Each row is a point on a landscape with many valleys, with its height.
A ball rolls from a point to the lowest of its 5 nearest points, and stops where none of them is lower. Distance is the straight distance between rows; heights are no part of it.
K878: [ 75 132 105 140 139 123 160 140  92 153 127 151 152 115 115 109  95  99
  85 118]  height 525
K685: [203 165  94 134 163 101  97 169 105 136 114  68 130 111  64 138 132 138
 118 159]  height 233
K567: [ 62  91 174 128  97 153 157 111 130 124 163 161 126 146 166 112 126 124
 155 113]  height 511
K355: [148 157  91 180 114 170 100 222  62 190 104  91 164 137  95 120 118  96
  77 125]  height 234
K760: [163 115 144 106 111 127 109  97 170  92 118 128 105 142 158 156 158 153
 171 137]  height 680
K683: [184 167  98 129 162 104 102 163 108 127 108  91 135 111  77 133 120 130
 109 149]  height 385
K873: [118 150 101 139 142 115 135 161  92 152 119 125 149 114  94 108  95 106
  86 122]  height 315
K251: [104 132 209 102 112 131 131  44 199 110 177 138  79  91 175  82 155 152
 158  75]  height 640
K665: [177 123 169 106 114 133 103  86 196  90 131 109  81 130 162 146 171 180
 179 117]  height 438
K798: [198 125  98 101 154  88  99 102 153  96 106 112 120 134 123 173 148 154
 151 170]  height 147
K864: [207 147  88 118 174  80  99 121 139 110 112  87 128 118  84 155 134 148
 133 177]  height 197
K968: [ 34  92 131 132 131 149 179 121 104 144 150 169 152 143 141 121 103 101
 122 113]  height 670
K323: [152 165 106 157 132 129 109 194  82 160 113 100 145 112  85 110 109 104
  89 127]  height 266
K995: [ 42  88 156 128 110 163 170 115 122 124 158 166 136 148 162 115 119 116
 140 110]  height 594
K175: [ 50 139 103 149 139 145 157 174  75 192 147 128 170 118 108  93  81  94
  56  91]  height 351
K179: [ 83 113 122 128 123 124 162 118 117 127 129 166 143 135 132 125 110 108
 121 133]  height 682
K118: [ 34 111 107 135 137 140 174 139  92 163 145 157 162 129 126 107  86  93
  80  97]  height 309
K385: [188 149  94 112 167  88 109 127 136 109 111 106 126 119  96 150 131 140
 132 170]  height 361
K121: [189 120 160 103 126 129  94  76 203  93 117  94  77 128 156 160 175 191
 188 121]  height 393
K384: [ 90 101 189 122  98 151 140  96 153 114 163 152 109 135 172 102 140 137
 156 107]  height 457
K953: [152 118 174 106 103 140 109  88 182  97 132 127  91 132 165 134 167 159
 175 118]  height 660
K992: [ 86  97 168 127  96 149 140 105 140 105 153 153 117 141 166 117 138 133
 150 117]  height 440
K350: [182 132 103 103 152  98 109 111 152  96 111 120 129 132 119 161 140 137
 145 170]  height 291
K764: [168 167 105 133 148 111 115 166 101 141 109 105 137 104  76 126 115 121
 103 139]  height 777
K743: [ 94 122 112 134 135 124 156 125 106 128 120 166 143 131 124 120 107 105
 107 130]  height 615
K351: [ 74 144 102 154 129 139 143 185  70 191 142 121 162 120 107  96  84  94
  61  97]  height 411
K981: [119 117 190 115  97 145 122  85 174 108 156 137  91 126 175 107 153 155
 168 104]  height 636
K440: [159 163 101 176 123 157 104 209  71 177 108  83 149 124  89 118 118 106
  82 127]  height 334
K58: [105 103 165 124  97 143 141 107 146 107 145 152 115 146 163 119 141 128
 159 128]  height 431
K882: [ 61 139 101 153 135 143 148 183  69 196 146 120 169 116 113  93  84  90
  57  91]  height 318
K335: [ 47  97 131 132 124 149 171 122 109 134 144 175 144 142 141 120 103 104
 124 116]  height 657
K807: [130 118 189 108 104 147 117  81 182 105 148 133  87 126 173 112 158 159
 166 101]  height 748
K854: [208 127  94 102 163  84 101 101 162  94 103  97 120 130 123 175 152 162
 159 180]  height 242
K327: [190 165  88 169 132 154  87 216  79 169  97  77 146 131  71 137 133 113
 104 140]  height 460
K21: [172 116 160 104 116 132 106  91 184  90 120 114  89 139 157 150 169 165
 178 126]  height 430
K188: [198 166  94 150 147 126  88 194  97 149 105  70 138 117  67 131 137 130
 117 145]  height 507
K304: [179 171  97 163 130 145 100 201  79 170 104  80 147 118  78 129 125 113
  96 132]  height 427
K772: [128 162 107 157 137 133 130 182  77 168 121 110 153 113  90 104 101 100
  77 113]  height 205
K906: [ 85 107 200 114  93 150 129  79 170 119 175 145  96 123 176  97 144 138
 158 100]  height 492
K732: [193 114 125 108 133 115  96  88 180  85 109 106 100 140 147 181 165 169
 178 151]  height 319
K368: [143 157 107 131 149  99 128 150 100 135 117 130 140 112  88 120 109 112
 101 135]  height 625
K757: [ 42 110 107 139 136 137 178 134  99 157 145 160 159 129 122 111  91  95
  88 109]  height 526
K452: [164 125 113 107 135 105 117 107 146  99 110 139 123 137 130 160 144 137
 149 157]  height 422
K36: [178 113 153 106 123 130 100  89 186  89 117 106  90 135 154 164 178 175
 182 136]  height 376
K292: [ 32 122 105 138 145 142 177 152  88 181 153 152 174 121 117 103  81  92
  66  99]  height 468
K157: [ 64  97 141 132 114 137 163 117 116 125 137 169 139 144 146 121 114 111
 137 126]  height 709
K204: [138 121 120 117 125 112 133 110 136 105 111 153 119 141 139 144 136 125
 138 146]  height 228
K553: [206 140  88 114 170  81  93 115 141 102 104  94 122 125 101 164 140 150
 149 181]  height 554
K782: [146 112 165 112 106 132 117  98 166  92 126 136 103 139 165 139 154 153
 171 123]  height 801
K464: [ 92 109 132 125 117 129 162 116 127 115 128 168 135 144 142 130 123 113
 133 135]  height 549
K286: [137 159 100 176 118 160 108 214  62 193 112  89 157 126 105 112 111  97
  74 116]  height 230
K125: [141 148 105 124 145  98 127 137 115 118 111 142 132 120 105 124 119 115
 113 146]  height 553
K272: [198 110 145 112 127 121  94  86 197  85 115  85  84 136 151 171 180 194
 185 137]  height 366
K8: [ 10 102 116 137 140 154 191 134 104 163 151 169 164 139 126 111  84  98
  90 100]  height 869
K895: [111 152 103 159 132 138 124 187  74 183 130 108 155 111  99 105 100  98
  71 103]  height 298
K305: [190 114 113 110 138 105 103  93 168  90 107 115 111 136 138 177 157 161
 168 165]  height 279
K779: [ 79  90 159 129 100 151 147 106 133 114 151 166 122 147 161 122 132 122
 150 121]  height 458
K62: [ 99 122 207 114  97 142 127  70 173 111 178 134  89 113 179  90 150 155
 157  88]  height 546
K561: [115 147 109 134 142 118 141 146  96 145 122 141 151 110  99 115  99 106
  91 126]  height 401
K529: [ 17 127  96 134 144 150 175 168  78 187 155 142 176 120 118  95  76  92
  56  81]  height 395
K116: [ 90 150 103 142 135 123 146 160  85 171 133 133 155 108 107 103  88  97
  71 113]  height 509
K803: [207 152  86 116 173  84  94 147 126 111 113  85 126 115  79 146 131 142
 127 163]  height 79
K398: [155 140 105 113 145  98 124 124 126 113 110 137 134 121 106 141 120 122
 123 155]  height 531
K461: [218 106 108 117 144 102  94  81 194  86 104  81  93 136 141 191 171 194
 179 168]  height 510
K816: [135 163 102 173 127 148 113 204  75 180 111  99 150 121  97 107 101  98
  74 111]  height 193
K559: [124 117 132 122 116 120 139 109 134 105 121 158 127 143 145 137 135 121
 147 147]  height 355
K295: [122 122 200 105 102 141 117  75 188 104 159 131  84 111 172 101 162 160
 164  90]  height 647
K312: [117 110 144 119 106 132 138 104 137 103 125 156 117 143 156 134 138 132
 161 133]  height 421
K231: [ 77 113 112 135 132 123 166 126 103 143 132 165 153 127 120 117 100 105
 106 122]  height 583
K343: [118 113 173 113  95 142 127 102 150 104 143 142 106 142 165 122 147 140
 166 115]  height 472
K35: [155 118 135 108 113 125 117  98 158  98 114 136 109 143 153 152 151 144
 162 143]  height 736
K636: [165 156 101 124 156 100 113 149 107 130 114 115 138 112  90 124 116 120
 108 149]  height 737
K869: [106 105 148 123 104 137 140 108 137 106 130 161 121 141 151 127 131 124
 152 134]  height 415
K756: [187 158  78 185 123 179  86 223  59 183  85  82 167 147  91 144 129 106
  90 144]  height 503
K441: [235 104 100 128 152  95  91  67 188  85 103  67  91 133 139 201 169 202
 186 170]  height 649
K572: [ 59 125 109 144 139 130 167 141  93 160 135 152 160 121 110 115  87  94
  81 107]  height 579
K252: [ 58 112 116 134 128 130 173 126 104 143 134 166 154 134 129 118 102  94
 102 117]  height 609
K371: [181 115 129 106 125 115 109  92 176  92 114 116 104 145 149 174 163 162
 171 151]  height 328
K830: [106 112 128 120 116 124 147 117 129 108 123 162 132 138 140 134 130 109
 137 142]  height 436
K336: [ 57 135 107 143 136 133 161 162  90 182 146 134 172 116 112 102  80  95
  71  98]  height 441
K858: [114 136 116 128 131 112 148 123 113 124 121 161 144 131 122 121 111 108
 112 136]  height 547
K104: [130 136 109 123 142 105 136 124 119 113 115 149 137 124 116 131 122 114
 122 148]  height 450
K284: [127 112 172 114 103 138 127  96 168 104 135 141 103 140 172 128 154 145
 168 118]  height 209
K774: [146 165 107 144 142 122 117 177  89 153 117 106 140 110  84 108 106 107
  87 129]  height 321
K396: [ 66  94 188 125  93 156 146 104 141 128 171 154 116 141 173 103 132 130
 159 101]  height 544
K306: [140 131 203  99 118 131 116  64 207 102 151 120  72 102 168 102 165 170
 166  87]  height 711
K540: [179 148  99 119 157  93 115 138 121 117 114 123 133 116  92 143 126 130
 126 158]  height 513
K9: [111 103 176 117  95 147 128  99 157 108 149 151 103 142 166 121 146 141
 163 116]  height 452
K143: [112 111 185 115  96 145 133  94 165 112 154 144  97 133 177 115 149 143
 158 111]  height 499
K67: [179 169 105 148 147 120  96 185  93 155 109  86 142 112  78 122 119 117
 104 139]  height 596
K29: [143 113 143 114 112 130 120 103 150  98 122 150 112 142 150 143 147 138
 165 143]  height 719

Call two points neighbours if one is among the 5 nearest of the other. Go from one point of each pair to the other, from neighbour to neighbour, staying as low as possible. Name the highest point that can't be avoided.
K803 and K118 => K188
K204 and K803 => K452
K118 and K816 => K351
K284 and K803 => K9
K882 and K118 => K529

Where does a ball stop that starts at each point below?
K743 => K816
K231 => K816
K306 => K204
K295 => K204
K396 => K204
K21 => K798
K251 => K204
